A landscape with many valleys, sampled at points; each row gives a point and its height.
From any point a ball rolls to the lowest of the 2 points nearest to it. It stops when none of these is lower. Distance is the straight distance between rows; heights are no part of it.
(384): [138 125  69 113 183 166 156  91 169 143 114 119 140 113 182 170 208 173
 141 143 159 189 148  90 153 123  79 132 110 104  78 100 151 140 118 162
  77 112 133 109 132  86 152 114 109 102 151 108  72 115 129 119 151 112
  92 146  92  62 134 123 123]  height 464
(1081): [154 118  42 164 192 167 138  96 162 186 153  94 105 107 107 146 188 112
 160 154 146 214 113 166 146 147 106 115 112 108 123  83 115 174 117 159
 107  58 151 122 118 106 149 157 155 113  90 148 118 134 141 108  95  77
  82 124  98  86 157 195  96]  height 551
(517): [157 143  79 132 172 181 129 144 131 128 133 108 139 131 167 151 130 179
 139 133 120 177 112 117 116 130  90 129 112 108 152 138 137 105 118 142
 152 100 113 139 142 101 140 137 122 103 144  90 115 155 147 143  96 112
  87 127 108 109 139 123 124]  height 363
(429): [156 148  74  77 186 187 124 112 129 115 106 137 180 146 228 182 133 237
 136  91 158 169 132  94 107 101  68 157  96 111 137 153 135 130  87 117
 117 160 110 129 126 106 134 105 135  71 185  67  93 123 105 168 113 154
 116 216  84  98 161 117 105]  height 445
(53): [126 128 133 134 148 133 105 151  67 139 188 151 110 140 106 124 113 127
 150 105 118  93  96 214 107  73 151 129 114 150 156 122 148 148 106  45
 195 151 112 132 102 123 111 151 150  91  94 120 166 101 148 151 114 186
 144 128 159 155 142 145 111]  height 239
(164): [125  91 159 161  96  79 128 171  83 120 126 158  61 114  34  86 139  55
 114 111 170 106 118 147 132 171 132 124 104 102 109 162 109 180 152 154
 127  99 149 125 140 125  82 131 119 140  79 167 120 125 128 119 144 108
 132  59 158 120 136 118 117]  height 289
(63): [121 160 111 133 129 111 105 168 161 141 111 107 127 154  87 123  85 144
 167 102 127 132 115 133 127 117 128 147  47  64 180 193 157 117 134 153
 155  87  68 131 154 104  91 133 132 113 119 114 152 147 147 168  99 140
 103  61 118 149 150  80 110]  height 504
(880): [ 96 112 140  75  86 131 109 141 110 127 129 121 150 170 192 132 101 179
 113  98 127  95 136  93  78 122 162 151 156 150 187 158 148  75 113 109
 182 166  86 154 124 138 160 110 155 130 150 128 155 132 135 136  80 162
 143 146 137 161  86 128 121]  height 49
(84): [135  96 151 178 120 101 123 161  98 154 142 173  46 119  62 123 137  56
 123 126 160  96 113 144 110 136 145 110 139  76 111 165 137 165 142 135
 139  97 162 115 131 117  96 136 123 159  97 149 129  92 151 125 155 135
 116  42 117 136 126 137 121]  height 342
(644): [145 127 111 196 150 145 144 140 170 157 161  94 102 114  42 103 152  48
 151 146 134 150 113 175 130 162 133 107 108 102 135 112 103 157 139 135
 145  90 139 148 116 118 130 156 130 143  72 192 168 141 162 112 109 104
 104  64 127 108 149 156  98]  height 843
(145): [107 173 149 126 121  53 107 138 109 138  95 169 137 109  73 144  95 117
 148 118 117  94 112 120 156  77 132 132 108 113  89 134 142 133 121  68
 102 141 145 121 121 138 106 123 135 105 135 114 107  86 122 174 178 145
 141 131 154 143 132 106 142]  height 904
(511): [120 117 143 115 150 142 156 139 133  73 175 105 154 122  98 101 140 109
 105 138 116 116 125 202 118 135 132 120 119 142  99  78  97 130 128  89
 130 162 111 147 137 140 184 130 107  92 100 162 148 140 138 142 152 156
 156 130 162 135 144 106 120]  height 673
(633): [112  98 147  86  82 119 160 135 147  94 116 111 140 143 157 113 150 115
  77 111 171  75 185 109 128 163 152 134 165 162 118 116 122 112 132 152
 145 180 121 143 137 150 169 110 117 151 147 171 132 129 126  89 137 126
 136 148 151 125  85 110 133]  height 769
(873): [160 122  62  90 199 185 145  91 143 142 129 128 170 122 219 165 164 220
 142 112 178 176 136 119 109 135  66 151 104 138 119 140 117 154  85 152
 108 155 134 116 118  99 134 124 153  91 157  78 105 115  90 145 108 144
 132 221  89  98 160 157  96]  height 402
(26): [146 120 160 129 100 119  84 149  32 110 133 139 125 114 120 105 116 135
  98 107 125 120 129 148 118 138 126 150 149 197 154 149  82 125 135 145
 151 116 146 139 116 140  95 134 149 123 116 116 109 157 105  89  99  94
 140 163 169 135 143 157 127]  height 320
(98): [102  92 164 124  64 111 167 156 151 111 118 130  97 141 141 104 103 119
 102 131 119  95 154  90 100 153 171 108 184  81 126 125 145  82 138 107
 130 181 148 130 149 116 204 112  87 152 147 183 161 131 152 152 125 136
 110  58 101 156  43 106 139]  height 706
(14): [145 145 118 162  85 136 120  97 194 147 108  92 170 121 104  70  73  91
 125 164  87 170 123  99 147 172 139 113 112 148 176 112  54  79 166 167
 128 115 124 134 117 178 143 155 123 168 131 177 176 187 116  92  90  85
 121 121 143 152 105 154 130]  height 536
(121): [140 131  72 155 149 146 130  75 193 174 140 107 169 115 104  96 160  83
 157 134 158 165 111 183 149 174 122 114 106 190 143  86  60 172 111 136
 101 122 124 133 101 161 159 176 172 128 120 181 180 124 110 114  84 118
 141 168 138 149 149 196 106]  height 802
(1074): [103 109 147 105 117  67 141 145 101 141  88 167 107 134 118 153 179 115
  98  95 198  90 169 108 140 116 143 128 137 116  83 166 162 168 134 155
  90 140 139 125 121 112  81  90 117 123 117 112  98  67 110 127 179 134
 130 149 129 110 126  90 131]  height 594
(1006): [115 106 213  85 111  78 121 146  16  93 128 181  81 123 126 161 120 131
  84 111 106  65 126 122 118  79 139 135 150 145 108 148 154 130 131  79
 126 153 194 111 123 135  74  99 111 113 127  86  87  96 118 124 193 130
 160 162 164 108 149  96 143]  height 330
(247): [141  97 140 162  82  91 127 185 108 115 121 137  84 140  66  89 115  85
 101 111 154 127 139 118 142 163 116 124  98  96 139 178 112 144 163 202
 125  70 126 146 145 114  73 118 109 150  82 163 116 169 140 113 120  92
 114  72 137 119 136  95 128]  height 343
(1000): [130 115 137 147  96 151 169 156 186 149 137 112  97 150 115 127 104  99
 110 143 108 120 119 129  99 149 170 105 167  66 149 108 134  88 126 100
 162 153 132 145 136  95 213 133 102 141 119 195 178 131 187 156 115 144
  89  35 112 131  65 140 104]  height 668
(315): [108 101 153 128 126 142 152 100 167 123 155 147 109 154 151 140 135 108
 130 142 119  76 122 135  73  96 162 112 199 104 107  98 176 113 106  69
 146 184 164 123 130 121 179 123 103 167 144 139 154  71 168 138 169 200
 168  83 100 142  75 127 148]  height 410
(990): [135 103 181 101  76 106  88 168  26  89 152 125 127 139 130  93  72 142
  99  95 104  89 136 143 108 134 151 137 145 178 174 175 102 112 144 118
 176 132 117 139 126 139  92 111 138 127 116 110 130 163 117 115 101 129
 168 148 180 159 125 135 131]  height 244
(547): [149 166 110 143 109 134 121 105 200 131  97 110 174 127 153 106 111 137
 137 134 129 161 137  79 158 149  94 125  81 113 133 153 135 111 152 203
  94  91  86 118 144 134  86 107 126 171 148 111 130 166 104 136 104 118
 138 114  93 138 139  94 145]  height 433
(834): [122 137  87 133 154 146 139 107 171 158 154 120 190 129 133 117 174 130
 148 111 173 143 115 176 136 142 121 128 104 181 140 104 105 173 108 119
 143 140 100 130 116 141 153 157 179 109 125 147 177 113 106 152  82 155
 157 172 122 142 154 167  97]  height 782
(277): [179 193  91 157 184 119  96  92 106 138 103 141 156  74  97 132  95 150
 183 154 123 170  84 158 155 107  98 129  80 138 121 115  77 145 116 114
  47 100 153 104 109 162 108 153 155 104 157  98 119 134  85 167 130  94
 126 166 129 135 177 146 141]  height 465
(897): [130 149 119 104 164 148  96 151  88 100 135 126 135 153 165 160  96 216
 156  90 105 127  94 142 100  79 113 150  71  96 159 180 163 111 109 102
 164 133  90 134 145 101  97 116 139  79 156  55 119 135 124 175 113 170
 120 152 114 148 169  90 121]  height 543
(206): [145 202  94 170 156 109  88  99 168 159  88 134 155  88  95 121  86 134
 202 146 112 184  94 118 168 110  95 114  70 102 145 140 122 121 137 137
  69  82 118 110 127 140  94 146 151 130 151  91 124 142 111 175 112 102
 110 116 111 142 166 111 144]  height 424
(38): [137 129 134 176 161 134 150 118 182 127 155 113 109 110  51  87 151  41
 150 147 137 138 111 193 146 151 130  98 103 118  95 104 116 182 143 135
  89  94 128 133 145 138 114 148 118 143  84 171 162 113 135 118 144 132
 154  79 139 134 156 131 126]  height 859
(629): [140 108  99 161 158 150 155  96 171 121 116 113 111 108 141 113 190  87
 116 157 140 178 136 101 179 176  92 100 115 114  84  87 130 149 174 212
  45  65 138 110 138 122 106 118 100 147 120 147  89 160 110  77 140  49
 116 123 112  84 146 151 145]  height 505
(778): [114  83 137  89 129 136 152 137  94 126 171 136 122 155 159 155 179 126
 100 118 151  73 147 159  87 101 146 125 179 157 121 101 153 140  86  82
 165 173 143 146 116 123 156 123 138 124 116 136 140  97 152 109 141 160
 139 169 139 133 106 151 127]  height 452
(700): [147 140  45 152 202 167 153 108 186 194 135  82 109 128 107 168 155 134
 193 141 141 219  95 158 147 124  99 114  91  72 161 106 147 156 109 151
 126  66 139 124 132  96 156 164 156  99 113 137 139 133 167 144 103 100
  64  82  77  89 149 169  90]  height 517
(444): [102 111  94 141 108  85 112 148 132 173 110 132 138 142 106 116 151 137
 158 101 182 147 147 144 154 148 130 153  87 150 137 183 123 198 145 195
 125  96  89 144 119 120  47 138 180 136  98 117 144 119 102 137  71 127
 131 147 119 141 155 140 103]  height 252
(9): [ 99  81 161  75  65 113 156 151 136  80 128 120 118 156 182 112 115 142
  67 129 126  82 171  98 101 148 172 126 191 107 130 117 132  77 136 122
 140 200 126 145 145 123 203 119  95 148 141 171 133 140 142 125 136 141
 131 115 115 139  44 104 134]  height 736
(883): [139 110 144 140  73 131 136 137 165 112 131  89 153 142  90  77  78 105
  90 144  81 144 141 118 119 173 157 121 141 146 178 106  37  73 149 129
 167 152 108 151 110 158 184 152 119 134  93 205 177 191 142 100  79  85
 109 118 157 139  88 154 119]  height 586
(630): [118 152 140 129  93 109 123 138 122 150 100 129 130 109 115 142 115 133
 135 144 103 129 123 103 147 120 144 130 147 117 126  97 126  97 119  97
 135 137 140 142 122 156 183 135 127 123 152 163 115 137 142 138 140 110
  95 112 140 131  92 125 130]  height 380
(891): [126 151  74 116 177 148 137 119 161 158 101 124 152 129 172 182 161 184
 153 123 161 182 130  94 151 121  99 126  91  80 115 122 164 135 116 148
 103  97 119 138 139 103 154 124 137  99 157 100  87 110 140 152 128 116
  69 125  91  87 141 114 107]  height 423
(329): [ 85 118 147  59  85 109 108 139  76 145 103 136 131 164 185 167  99 185
 108 119 115  98 163  74 112 103 165 146 189 124 147 136 165  67  88  78
 161 190 133 155 115 151 184 108 139 124 164 123 129 119 139 126 121 142
 105 149 123 140  49 131 136]  height 201
(86): [126 129  84 116 143 131 140 127 179 144 100 128 146 141 185 129 186 162
 122 102 182 151 183  91 156 141 120 144  87 137 103 160 156 169 142 237
  82  99  93 125 152  88  72  99 133 141 121  94  97 117 106 110 109 129
 134 164  86 101 148 102 114]  height 525
(926): [ 94  93 153 111 122 120 160 136 126 127 154 156 104 150 127 140 161  92
 116 110 154  55 134 159  91 101 164 120 167 123 104 113 177 137  92  66
 152 195 151 136 121 123 160 119 124 123 115 157 157  55 155 146 163 193
 159 117 137 145  96 117 129]  height 470
(127): [121  90 108 104 163 187 156 133 138 128 191 119 132 167 164 169 178 154
 114 124 145 109 121 156  87 120 137 123 153 131 117  88 152 127  90  81
 180 151 126 138 120  93 191 133 127 108 121 135 128 111 171 121 126 168
 116 130 112 103 110 137 113]  height 383
(320): [127 132 125 114 104 166 122 142 134 110 138  98 159 150 164 108  95 164
 121 111  97 119 124 115  86 135 146 131 136 152 174 144 119  80 123 119
 172 147  86 143 137 126 155 127 140 141 142 122 160 161 136 141  85 152
 130 125 138 153 109 125 122]  height 180
(784): [125  94 118  97 112 128 157 126 146  92 112 106 153 126 156 111 174 115
  60 138 160 119 176 110 143 185 126 124 151 179 104  89 101 125 126 172
 116 151 130 127 134 138 172 131 100 132 127 173 110 155 117  73 139  92
 119 177 150 100 108 132 123]  height 794
(44): [108 111 141 104  86  90  99 185 115 124 155 137 103 171 111 108 103 124
 117  71 147  74 118 140  97 126 169 134 109 117 182 206 151 129 143 136
 197 131  75 157 142 111  82 106 135 136 102 132 168 121 158 155  89 179
 148  67 151 173 121  97 114]  height 401
(1076): [101 130 153 102  84 116 130 144  92 124  94 123 112 133 156 151  79 171
 119 148  69 118 122  89 126 122 143 135 177  89 120 107 141  60 119  70
 143 164 137 140 134 139 202 125  94 109 171 132 108 144 146 135 137 106
  90 118 130 132  81 121 138]  height 311
(139): [155 109 134 172 147 180 110 144 128 109 166 126  97 133 142  95 127 110
 125 157 112 143 118 141 113 148 108 136 127 128 132 153 114 152 151 209
 130  61 135 102 161  90  59 126 123 180  91  92 102 144 118  86 121 126
 158 111 104 123 157 132 137]  height 506
(78): [147 133 192 142 136 160 130 112  86  93 140 170  93 100 153 155  82 145
 142 170  59 112 103  86 102 101 113 130 189 113  90 119 133 109 145 100
 113 129 192  96 158 132 115 110  90 158 145  73  81 116 121 122 199 134
 160 100 122 106 125 111 165]  height 629
(650): [123 126 222 111 103 104 129 122  23  94 110 184  82  92  98 163 105 115
  94 148  90  92 124 104 139 108 144 142 179 159  77  92 107 123 131  55
 100 165 210 100 119 159 132 124 117 112 143 111  84  96 104 103 212 103
 146 155 159 106 126 129 153]  height 398
(637): [147 141 175 151 134 181 112 113 114  83 158 136 111 125 156 127  66 143
 149 156  43 116  99 110  87 101 125 125 159 108 126 134 143 101 134 116
 136 126 143 104 157 118 115 117 104 173 135  69 112 128 126 127 161 173
 168  93 109 130 127 104 168]  height 595
(1037): [164 139 103 152 144 165 172  87 232 105 126  80 142 119 142 130 125 116
 125 156  95 179 117 106 141 148 101  89 110  81 126  78 150  81 168 161
  90 105 116 118 146 114 168 119  69 144 144 158 141 176 153 130 137  99
 111  76 105 104 116 104 141]  height 585
(105): [150 120 158 150 152 181 104 151  74  89 176 142  89 130 157 133 105 144
 137 132  97 111 109 143  83 106 111 135 151 125 137 158 150 124 128 153
 172  88 131 108 160  93  63 118 128 158 111  49  88 133 126 111 137 151
 152 110 104 123 161 128 147]  height 550
(148): [128 136 159 133 101 145 141  68 172  94 116  99 126  89 153 118  82 130
 141 196  65 150 126  82 151 153 123 117 187 122 117  79  99  76 172 120
  85 148 165 114 139 166 179 130  87 172 185 150 124 160 110  94 159  98
 129 122 124 126  85 133 169]  height 724
(789): [161 143 103 149 155 134 151 115 148 114 123  83 163 111  62  82 122  87
 126 146 104 189 110 178 168 168  96 104  67 157 143  79  60 121 136 130
  99 120 124 128 104 166 170 143 123  86 112 185 159 203 129 121  99  71
 116 143 162 132 173 144 119]  height 492
(1018): [109 143 164 113 104 122 112 106 122 126 136 141 144 130 145 135  81 136
 156 127  83  90 115 127  98  71 157 136 168 154 139 130 142  89 106  53
 153 177 127 124 115 150 140 132 145 153 154  95 163  96 127 153 135 190
 177 143 133 177  92 133 153]  height 260
(815): [126 135 126 150 177 153 143  76 170 127 148 138 128 102 123 155 187  91
 152 158 138 130 126 142 109 106 124 123 149 124  69  97 150 170 117 105
  83 127 150 106 144 131 123 126 122 150 129 113 127  72 124 120 184 164
 170 135 118 129 134 130 148]  height 881
(643): [102 128 175 126  95 139 127  93 133 127 142 149 104 125 150 150  99 113
 141 161  78  89 119 118  96  89 162 123 215 126 119  98 152 102 106  58
 150 174 179 109 118 151 170 139 121 176 143 131 138  88 140 126 162 174
 168 105 119 146  75 158 165]  height 346
(76): [151 148  76 111 173 132 122 101 123 153  93 136 171 108 167 151 157 177
 146 126 193 153 139 131 137 121 108 150 109 173 114 140 101 178  91 149
  81 140 134 119  90 139 110 132 169  99 159  78 115 107  73 142 100 125
 138 233 117 121 159 164 112]  height 348
(311): [151 133 120 139  87 108 134  97 136 112  78  97 169 109 102  69  95 107
  88 147  96 179 134  92 194 185 109 106 107 169 150  98  43  75 171 174
  98 136 127 115  96 187 156 127 117 130 150 179 143 215  98  80 106  42
  98 159 149 133 128 133 146]  height 486
(1002): [120 127 182 135  94  99 111 120  35 121 131 162  94  94  83 138 105  99
 122 146  92  95 117 137 140 110 142 136 175 173 100 101 105 128 117  65
 140 153 186 117 111 174 140 142 147 136 133 139 115 111 111 103 176 113
 145 146 176 132 111 171 159]  height 404
(221): [114 156  80  88 139  99 117 111 120 202  87 149 171 133 179 169 172 183
 148  96 200 132 151  96 142 104 135 151 128 166 130 138 143 149  80 124
 125 151 123 126  82 134 139 146 190  96 164 112 127 107 109 146  86 121
 101 207 124 122 128 163  96]  height 284
(940): [141 151  84 114 114 133 114 139 179 145  85 129 162 156 184 131 133 160
 123  96 149 149 165  58 152 141 108 148  79 101 159 178 157 114 154 235
 111  88  72 127 158  90  87  99 130 154 138 108  96 166 119 125  89 108
 110 124  87 113 133  93 129]  height 481
(420): [ 80 159 147  68  83  49 100 122  74 189  69 157 135 155 148 180 106 163
 109 109 130  96 145  57 142  80 167 148 177 126 131 153 183  76  81  71
 142 175 129 136  91 161 152 114 149 117 180 135 109  87 126 136 148 133
  92 162 145 130  69 134 136]  height 298
(652): [108 130 131 161 147  99 141 137 144 129 156 147 114 107  51 104 151  51
 164 128 138 116 106 198 133 118 130 123 108 132  88 109 127 194 128 101
 114 113 124 127 133 133  97 147 144 113  91 145 149  81 130 152 156 154
 162  99 153 139 164 119 125]  height 874
(117): [118 129 100 107 154 141 135 111 176 131 144 120 188 139 178 119 165 157
 140 102 180 120 142 143 116 128 125 145 106 174 139 132 138 156 117 133
 148 159  76 129 125 128 115 131 152 131 136 119 173 120 118 153  89 179
 175 183 120 152 145 133 100]  height 760
(619): [135 128  98  80 178 167 117 132  79 120 140 140 156 167 200 196 132 228
 140  92 134 133 115 122  96  92  97 140 107 111 151 142 161 107  76  62
 153 153 121 142 123 114 133 118 141  62 172  71 110 114 129 165 124 171
 103 188 106 116 146 116 108]  height 493
(7): [159 135 113 136  98 100 121 135 111 126  92 114 155 125 107  88 112 113
  81 129 128 158 147  88 189 179 100 122  85 146 160 117  69 109 155 198
 104 100 123 141 113 151 109 130 121 107 114 168 111 209 111  83  91  31
  85 146 156 118 136 127 126]  height 442
(724): [ 91 166 109  83 116  78 100 108  93 204  71 159 153 141 161 184 155 172
 120  94 182 109 152  73 161  91 161 152 159 146 120 136 162 116  74  90
 134 158 133 140  71 149 145 132 168  95 171 129 104  84 117 126 135 123
  88 181 137 114  89 142 104]  height 347
(80): [120 103 171 141 140 146 144  99 131 120 143 154  97 113 144 143 172  73
 108 136 149  70 130 127  87 117 141 122 195 147  77 134 162 164 124 123
 117 151 167 104 123 132  95 108 113 181 119 103 123  57 112  93 177 164
 179 142 123 130 126 142 159]  height 860
(875): [129  88 158 144 116 120 113 162  59 147 172 174  46 145 102 144 138  84
 124 110 145  76 113 169  87  98 158 109 155 115 139 162 168 161 120 103
 187 121 158 112 116 116  92 132 137 153  88 119 127  71 160 130 138 167
 141  69 138 136 126 146 135]  height 388
(1086): [143 121 117 153 129 178 180 116 217 136 133  88  99 124 122 143 115 115
 129 156  91 160 111 119 122 148 123  91 145  48 139  85 150  74 148 116
 121 127 132 136 141  88 211 127  68 138 142 172 148 154 182 149 134 115
  91  32  88 116  86 113 117]  height 627
(816): [162 104 117 192 161 164 129 116 133 126 151 104  99 110 111 105 153  86
 135 164 128 169 123 147 151 172 104 121 121 126 117 116  98 163 159 204
  92  38 154 117 132 108  76 142 131 148  79 121 100 166 107  81 115  57
 120 128 109 103 171 178 132]  height 460
(4): [ 77 142 121 135 104  87  87 167 142 177 120 131 118 166  99 125 101 129
 162  77 140 118 101 141 114 100 148 144  85  94 192 197 169 136 130 131
 187 100  64 146 134 114  79 137 175 142 117 120 158 101 154 182  90 162
 119  76 121 162 129 108 108]  height 459
(56): [141 136 113 130 150 191 133 139 134 124 169 102 142 147 154 140 119 157
 126 146  99 150 102 143  91 118 122 132 126 110 155 112 142  97 114 108
 172 131 117 129 136  94 169 126 120 111 133 114 136 142 157 136 108 155
 112 109 119 123 130 126 119]  height 292
(165): [148 151 140 142 167 168 126  86 137 110 122 135 127  96 162 170 118 162
 157 177  66 153  86  67 127 100  82 116 167  85  95 103 146  95 138  91
 101 116 170 113 148 129 139 116  85 137 177  83  70 111 131 134 195 123
 104 116  96 102 120 105 152]  height 664
(87): [122 156  67 158 147 140 136 132 170 214 126 114 116 131 101 169 151 115
 169 120 155 163 109 130 137 113 128 112 114  82 147 119 165 139 100 127
 158  76 124 137 125 107 169 154 155 118 123 157 121 117 173 141 102 116
  57  68 102 115 119 157  99]  height 476
(822): [ 87 158 136 136 134  58 125 148 130 120 118 153 140 113  50 109 124 105
 158 113 136 100 115 174 153 100 131 131  62 131 102 145 134 158 135  92
 108 123 105 131 128 141  80 133 141 104 119 124 142  94 116 177 157 157
 168 126 156 159 161  90 129]  height 889
(1064): [127 152  99 143 123 100 127 147 122 172 117 130 133 114  94 147 143 113
 145 127 142 134 118 131 142 122 132 130 124 111 133 112 132 117 113 106
 146 102 123 143 112 121 163 151 147 102 130 161 130 139 157 142 112  96
  72 104 137 120 127 144 113]  height 431
(1025): [ 90 104 205  86  83  65 107 159  34  92 131 165  95 144 117 125  81 138
  95 109  93  61 134 115 110  90 167 141 159 129 128 152 148 115 131  60
 146 175 157 121 116 142 117  97 108 117 128 106 118 113 135 146 162 153
 158 126 176 153 101 109 150]  height 248
(137): [132 121 129 116 139 135 146  89 144 132  91 128 122 101 171 151 190 115
 100 149 172 125 165  78 141 158 124 128 189 157  82  99 133 139 132 168
  90 138 162 111 120 134 142 119 102 153 154 131  83 108 102  67 167  93
 118 167 126  95 108 140 141]  height 819
(328): [157 118  96 163 144 158 127 111 161 158 164  97 129 116  88 104 139  72
 133 152 121 162 118 184 128 167 137 118 139 168 156  78  64 144 110 121
 152 107 141 135 105 136 172 172 145 134  97 187 168 139 160  90  92 103
 108 121 149 128 132 195 105]  height 823
(510): [116 128 183 137  47 106 123 113 132  96  98 107 110  99  95  79  61  97
 121 170  52 128 145  87 169 170 142 129 188 137 129 103  66  92 163 128
 113 166 156 122 137 186 178 135 111 176 144 170 145 162 107  85 142  86
 135 106 144 148  77 143 167]  height 754
(821): [114 138 132 106 150 133 134 125 141  85 149 119 182 125 137 104 136 138
 129 115 142 107 132 163 122 114 123 136  90 177 106 143 121 147 137 123
 139 161  87 135 143 135  91 120 126 120 126 102 157 118  99 154 135 183
 199 182 134 163 164 103 120]  height 733
(1003): [152 130 132 122 117 118 121 150  86 103 102 131 148 111 111  97 139 123
  93 124 147 133 152 136 165 156 105 143 104 179 119 135  88 134 144 179
  88 110 127 132 128 142 101 126 122 108 119 123  99 166  90  99 120  69
 121 175 162 123 165 134 129]  height 387
(553): [149 128 109 156 154 134 150 140 137  95 138  85 145 115  72  83 134  98
 110 136 116 176 115 180 171 164  94 115  55 129 117 100  89 143 150 163
  79  88 115 131 118 138 121 127 104  84  82 160 149 195 124 125 110  79
 117 123 157 104 187 116 113]  height 451
(975): [126 120 130 108 124  90 126 150 120 135  89 145 119 131 153 151 175 141
 101 103 182 119 182  70 152 135 123 141 141 124  87 173 154 165 144 208
  92 108 126 127 138  99  71  97 116 132 124 100  67 106 104 111 158 105
 119 152 114  94 133  90 128]  height 563
(706): [129 117 141 129 167 155 153 125 153  70 177 117 155 130 120  97 159 112
 115 138 122 118 127 198 121 134 114 122  91 164 100  94 110 149 143 122
 125 145  89 130 150 118 120 129 101 103 113 130 146 127 122 135 141 165
 195 160 130 137 174  93 122]  height 705
(297): [139 172  81 147 155 136 103 110 180 146  99 123 169 109 139 122 116 168
 180 126 140 181 118 124 148 118  94 136  49 109 147 173 131 146 127 178
  93  93  84 123 142 111  71 126 162 134 139  69 122 138  92 168 102 138
 122 134  83 138 165 117 125]  height 375
(104): [ 91 117  89  84 129  57 118 141 118 163 102 135 141 136 145 137 178 152
 128  81 216 119 173 125 162 142 141 151 101 161 120 174 142 205 130 172
 119 124  90 153 112 122  59 122 180  98 101 114 122 101 106 133  89 135
 129 195 136 125 149 136  97]  height 181
(859): [127 100 184 129 130 147 139 102  98  95 136 140  97 117 173 145 161 109
  92 146 137  93 152 113  89 135 133 132 203 168  92 122 126 139 134 141
 124 141 168 105 135 127 118 122 102 183 131 106  92 102 103  66 180 130
 158 162 139 122 113 146 152]  height 842
(740): [118 115 141 110 102 148 146 137 160  85 150  86 163 135 107  77 117 109
  81 145 110 128 145 168 119 168 154 109 125 170 143  79  80 110 130 121
 160 165 101 147 126 149 193 142 116 120 112 185 177 172 141 105 105 122
 141 131 156 142 117 137 116]  height 630
(30): [137 104 164 122  70 115  85 182  67 119 153 127 113 162  85  90  84 108
 119  94 117 103 116 140  98 144 160 140 133 129 188 188 114 119 153 147
 194 101 106 152 136 116  70 116 128 148  82 126 146 151 146 123  81 143
 135  78 156 143 119 121 121]  height 336
(999): [131 114 166 154 131 141 102 160  61 125 199 147  73 132 100 101 110  91
 133 120 108  84 112 201  95 111 149 121 142 145 141 136 130 166 135  94
 188 114 125 118 108 117  86 134 142 131  78 103 138 104 140 111 116 168
 160 105 146 137 159 147 141]  height 325
(1096): [125 173  98 148 126  67  93 124 139 166  93 134 169 107  97  98 108 145
 176 113 164 153 127 144 163 131 119 154  69 154 140 191 104 172 142 169
  85 101  95 131 115 144  35 145 183 134 133  81 141 123  82 171  86 130
 155 163 119 160 169 133 118]  height 313
(243): [161 129 121 161 151 142 155 103 189 104 117 121 110 112 118 118 148 101
 119 153 117 164 129  98 154 153  90  94 110  74  92 109 152 125 170 189
  56  78 140 101 147 109 117 112  83 145 138 141 102 162 125 119 164  82
 112  83 103  96 138  97 160]  height 542
(189): [ 94 127 191  81  94  97 129 125  95  79 115 153 123 135 152 133  83 143
 111 122  74  62 146 115  93  74 161 140 154 129 110 142 148  94 125  58
 133 197 140 117 142 156 128  91 106 142 131  93 140 106 121 159 159 188
 186 149 144 148 105  81 156]  height 138
(528): [117 144 121 106 139 106  93 173 112 124 103 129 105 161 124 157  97 183
 149 100 125 125 114 122 118  97 106 139  57  71 166 203 183 120 137 139
 161  89  83 123 174  89  77 113 136  99 136  79 104 133 141 168 137 139
  86  89 109 129 155  63 130]  height 546
(739): [151 107 105 167 137 134 148 169 157 108 139  92 113 153  94  88 127  97
 110 120 134 163 136 144 159 165 108 114  61 101 146 138 111 137 155 207
 125  65 106 134 155  98  83 130 103 118  66 155 141 188 143 111 105  81
 100  85 124 109 171 106 120]  height 399
(201): [131 157 131 127 135 152 144  75 173 122 102 125 135 102 177 156 110 162
 160 180  79 150 116  58 147 116 113 113 187 102  95  71 133  75 134  85
  81 161 148 120 140 145 205 126  83 147 199 145 102 124 132 118 171 116
 110 126  98 119  81 119 157]  height 695
(958): [128 126 154 119 120 117 102 130  21 134 160 163 100 130 101 151 106 118
 128 119  84  94 114 185 119  79 155 135 155 162 134  99 132 121  91  13
 176 168 166 130  85 154 145 152 148  87 129 122 134  90 139 136 144 150
 137 157 172 151 118 161 139]  height 333

For each start below, name the point where the ball stops.
(897) -> (221)
(821) -> (990)
(859) -> (816)
(201) -> (816)
(822) -> (990)
(1000) -> (816)
(700) -> (880)
(528) -> (990)

Call two points neighbours if one is among the 2 nearest of the other. Go from one point of each pair to the other, from neighbour to neighbour, staying as low as possible. Name the highest point that can't be avoided.
(221), (164) -> (926)
(221), (880) -> (724)
(164), (189) -> (1002)
(164), (53) -> (875)
